Each row is a point on a landscape with many peaks, with its height.
A climber steps from a point to whichever of its 2 nearest points has the largest rise for the distance, and stops where none of them is higher. Distance is the straight distance between rows; heights are no part of it.
<773>: 124	102	105	107	75	59	112	105	76	32	78	97	113	137	117	108	95	122	122	86	104  h=4.92
<4>: 88	85	100	55	87	78	92	79	107	70	126	110	105	98	155	56	50	89	106	64	113  h=3.50
<496>: 112	117	94	105	77	79	140	113	109	125	70	124	111	87	62	101	141	149	100	116	97  h=3.89
<455>: 109	84	66	40	124	111	103	134	120	111	95	85	54	93	138	116	91	75	97	109	96  h=4.59
<913>: 100	85	115	111	75	123	110	94	95	117	93	62	42	130	127	98	80	92	110	79	153  h=6.12
<181>: 133	125	47	90	111	129	81	99	125	95	89	78	121	118	105	50	106	87	79	114	70  h=0.12
<13>: 61	68	101	95	92	64	107	148	77	103	107	101	118	85	80	92	121	107	108	67	96  h=4.35
<908>: 118	105	93	103	134	90	90	111	112	89	129	86	74	172	114	146	113	67	77	88	57  h=3.68
<187>: 82	110	109	102	110	116	90	161	95	92	85	106	140	45	64	110	76	69	81	126	102  h=5.08
<479>: 61	85	122	124	84	141	121	78	91	150	97	113	130	131	123	106	119	108	84	56	103  h=7.00
<324>: 109	111	106	90	81	81	111	34	87	53	109	125	150	62	116	86	92	105	95	112	101  h=3.79
<997>: 122	120	92	82	110	126	125	108	136	135	91	102	79	86	55	137	117	74	74	136	103  h=0.52
<743>: 69	96	124	119	127	131	110	90	90	150	99	96	79	133	99	109	132	60	81	73	119  h=4.84
<643>: 74	76	128	113	110	106	83	98	90	109	94	111	118	101	129	89	76	109	143	89	98  h=5.37
<267>: 129	112	125	112	65	102	158	106	92	98	98	74	116	111	56	55	111	95	135	102	79  h=2.31
<321>: 103	90	118	113	83	96	114	88	93	96	112	89	59	142	114	100	83	110	132	75	117  h=6.90
<648>: 103	78	85	53	115	111	69	124	108	80	151	73	82	87	128	86	67	65	98	83	95  h=3.98
<764>: 95	81	82	80	80	104	89	76	100	77	108	104	100	123	157	103	78	78	118	86	95  h=3.24
<478>: 90	95	106	91	113	85	72	139	119	117	86	141	104	71	107	95	99	131	118	105	90  h=4.16
<553>: 98	114	46	95	86	111	108	108	90	80	73	107	131	102	97	114	128	86	45	124	80  h=1.26
<370>: 121	110	101	87	106	106	119	93	130	120	72	103	58	132	113	159	112	57	124	128	112  h=0.64
<969>: 99	88	97	99	126	88	111	126	102	123	92	117	103	120	117	123	121	133	119	95	77  h=4.55
<687>: 105	114	139	124	120	130	74	131	108	115	78	82	83	91	78	97	76	97	125	111	129  h=5.50
<122>: 127	116	116	95	118	119	100	120	129	118	81	113	98	74	62	149	95	86	119	143	98  h=0.45
<725>: 112	72	74	39	118	93	98	117	112	92	147	76	60	92	124	126	84	70	110	107	82  h=4.28
<816>: 88	97	112	102	75	91	108	114	82	55	65	102	148	109	122	87	88	98	112	74	122  h=5.34
<167>: 110	114	58	80	109	108	100	122	108	95	100	84	158	79	87	27	101	76	78	107	83  h=0.03
<207>: 143	118	137	98	97	58	112	101	80	60	134	94	124	48	85	71	85	139	91	117	65  h=3.78
<578>: 87	103	122	106	107	102	95	123	94	78	79	114	132	52	95	120	74	101	103	110	119  h=4.68
<347>: 112	109	122	103	56	119	133	86	105	106	120	80	111	144	82	77	119	100	120	71	67  h=2.46
<442>: 107	109	116	139	120	101	101	98	86	93	169	59	93	91	45	99	103	82	84	114	73  h=1.72
<820>: 114	110	168	132	88	141	91	91	116	101	140	95	107	119	102	110	76	108	131	77	72  h=4.43
<984>: 109	91	109	125	105	43	82	66	84	73	123	112	71	113	96	129	104	155	98	101	95  h=4.42
<942>: 89	90	67	102	103	106	93	93	77	109	77	87	86	80	114	79	109	133	67	115	129  h=7.95
<1042>: 115	104	98	78	116	98	139	104	129	137	76	124	78	115	82	149	132	69	92	116	93  h=0.58
<513>: 63	91	135	115	102	117	105	95	111	141	128	121	99	103	56	114	123	56	75	64	130  h=5.24
<453>: 73	96	142	146	99	116	108	71	117	164	105	119	96	157	93	88	125	108	105	50	96  h=6.88
<467>: 136	109	108	117	86	52	68	75	89	63	121	122	88	97	117	80	101	172	84	98	95  h=4.25
<116>: 65	70	117	98	78	136	99	102	87	127	105	114	123	88	126	102	93	104	100	68	114  h=6.02
<989>: 87	90	115	117	117	79	89	76	94	85	85	129	133	103	143	85	90	133	133	93	73  h=5.01
<508>: 82	103	99	121	109	131	96	99	79	123	85	67	79	128	110	96	117	91	75	89	110  h=4.44
<126>: 86	74	106	106	113	67	86	74	73	93	108	136	99	96	131	129	92	154	121	104	81  h=4.70
<893>: 110	103	103	103	69	106	134	94	80	88	31	92	94	115	109	122	104	95	135	123	140  h=0.81
<574>: 125	111	111	88	66	107	133	73	101	95	137	118	106	70	80	120	103	140	87	118	82  h=3.51
<902>: 161	141	68	93	120	124	94	109	126	106	98	98	111	99	82	58	105	113	82	135	51  h=0.21
<316>: 69	75	121	110	128	110	85	129	110	127	107	108	108	131	121	96	91	115	138	64	59  h=4.93
<135>: 120	103	90	106	139	70	84	105	117	99	131	80	62	159	85	100	112	90	81	73	62  h=3.92
<719>: 93	115	100	109	71	150	88	71	115	125	101	123	141	93	110	71	95	100	106	96	81  h=2.98
<734>: 143	126	104	113	90	62	85	83	96	38	75	115	119	113	129	92	75	143	90	110	113  h=4.57
<152>: 90	96	114	118	113	77	109	109	114	110	150	93	86	114	61	92	118	118	114	79	74  h=4.36
<119>: 126	111	100	106	75	100	150	131	103	123	139	72	103	83	58	67	113	110	91	107	82  h=2.14
<833>: 107	111	106	130	121	117	82	80	124	109	112	96	86	174	145	150	97	84	69	85	95  h=3.33
<103>: 119	107	97	89	62	103	131	83	97	93	51	96	67	95	112	123	86	121	101	110	154  h=0.89
<932>: 60	91	92	74	97	129	92	102	113	133	129	112	101	85	77	121	128	52	44	83	119  h=5.74
<602>: 87	116	79	95	90	107	96	24	92	76	83	131	138	59	101	110	89	92	87	120	106  h=3.58
<868>: 117	107	97	81	89	101	131	82	101	73	60	89	92	107	108	138	106	53	138	127	97  h=0.73
<132>: 107	100	91	117	97	95	124	140	89	114	169	70	106	97	46	71	98	76	52	107	70  h=1.93
<228>: 99	109	91	119	104	89	81	101	85	75	138	76	116	113	70	105	114	64	86	111	75  h=1.57
<853>: 97	126	112	135	119	139	76	123	86	98	61	75	85	61	51	97	85	83	79	131	140  h=6.19
<678>: 98	103	94	130	118	91	69	108	91	106	105	61	63	147	95	69	103	115	85	74	124  h=4.04
<72>: 147	131	74	86	113	95	105	126	153	127	83	125	103	106	74	96	123	128	86	133	75  h=0.29
<215>: 87	92	135	134	105	98	120	69	100	121	102	91	84	149	98	112	120	118	136	77	84  h=7.75
<435>: 142	104	120	108	113	85	125	61	77	74	144	97	89	59	93	112	89	152	103	130	68  h=3.55
<1038>: 65	73	109	105	116	86	91	128	109	133	120	114	107	103	69	86	126	106	135	73	85  h=4.58
<27>: 119	139	98	107	125	119	98	122	97	66	78	68	102	41	59	95	63	65	63	149	129  h=7.07
<350>: 133	122	106	94	131	111	95	144	142	150	85	123	83	90	72	127	101	126	96	114	86  h=0.36
<168>: 92	91	75	98	75	108	129	86	83	97	92	112	120	112	118	136	132	113	45	94	103  h=1.12
<43>: 101	79	110	70	86	130	125	104	104	130	79	79	60	102	139	87	79	80	150	97	138  h=5.43
<292>: 69	111	88	104	100	123	69	116	110	92	97	94	106	54	57	112	100	38	77	126	105  h=5.65
<458>: 106	102	79	92	88	88	140	91	100	143	49	135	107	110	99	108	148	142	122	114	93  h=4.06
<699>: 91	94	57	103	106	77	75	94	68	80	33	103	77	76	123	90	107	120	82	121	150  h=6.98
<471>: 73	83	74	80	129	84	46	91	107	106	103	103	85	76	96	81	98	76	127	112	113  h=2.87
<49>: 102	92	156	132	86	118	70	79	108	96	130	107	92	114	157	103	60	129	117	73	80  h=3.93
<672>: 118	111	67	113	102	96	88	117	87	70	106	66	102	126	96	108	125	87	58	106	91  h=1.42
<612>: 115	113	142	119	105	146	76	110	125	119	118	82	95	110	77	110	87	76	113	104	100  h=4.98
<625>: 67	86	95	91	94	90	75	123	103	110	139	98	96	82	63	133	104	57	74	94	117  h=6.39
<315>: 64	88	93	104	153	109	61	74	80	117	92	89	89	52	93	98	88	73	154	130	119  h=2.72
<634>: 115	121	78	79	133	81	108	115	94	76	66	87	114	43	77	93	74	90	91	154	114  h=6.32
<627>: 98	100	62	84	118	103	124	93	67	85	62	74	118	64	109	71	103	101	91	133	106  h=6.89
<895>: 72	101	87	115	93	84	99	78	55	69	38	87	137	113	142	61	99	87	112	84	137  h=5.85
<1034>: 70	67	86	84	87	56	97	131	65	81	107	76	77	103	81	84	115	114	92	61	126  h=4.13
<660>: 84	124	100	88	90	154	84	58	116	86	98	130	151	55	116	86	77	85	81	98	90  h=3.29
<915>: 107	94	62	77	108	78	133	136	101	118	49	118	102	109	110	129	132	120	109	114	88  h=4.27
<361>: 105	96	96	92	49	110	120	83	96	92	81	120	96	104	125	136	90	111	88	93	124  h=0.99
<693>: 105	106	115	117	50	118	95	56	116	111	111	113	123	140	129	70	100	99	110	80	84  h=2.70
<428>: 76	72	88	117	98	75	84	110	79	107	116	80	75	105	95	48	114	140	87	62	121  h=3.91
<254>: 78	110	76	103	99	62	76	79	74	48	44	106	105	89	125	79	92	95	98	110	150  h=6.40
<840>: 86	74	128	93	106	72	100	137	97	83	109	117	111	65	88	119	90	116	122	97	103  h=4.41
<354>: 121	90	71	51	90	111	121	117	124	130	77	105	65	107	128	78	77	99	122	107	122  h=5.00
<277>: 112	115	113	105	76	55	95	78	78	44	125	110	129	73	94	69	100	127	90	101	95  h=4.00
<885>: 80	89	99	54	112	83	67	105	103	62	118	93	107	72	127	63	55	64	118	86	122  h=3.69
<935>: 103	102	101	85	64	88	130	80	103	113	99	138	104	67	68	131	121	125	100	114	114  h=3.71
<896>: 73	82	71	78	103	94	75	86	100	104	108	111	80	114	114	108	108	81	112	95	104  h=3.01
<711>: 103	93	81	83	126	55	92	126	124	94	160	107	77	121	73	93	108	98	108	87	57  h=4.15
<378>: 80	86	118	130	96	135	74	83	112	122	121	103	94	134	152	129	75	97	99	82	102  h=3.44

Two climbers start at each pair of points below. Name the first point that both come to, or write -.
<734> / <672>: -
<678> / <181>: -
<868> / <764>: -

Call two points neighbours if one is among the 2 nearest of the other. Go from one point of each pair to the other, from neighbour to neighbour, staying as high as possible. Name the lowest point that can't be avoided.
<942> / <27>: <634>
<215> / <27>: <467>
<479> / <215>: <453>
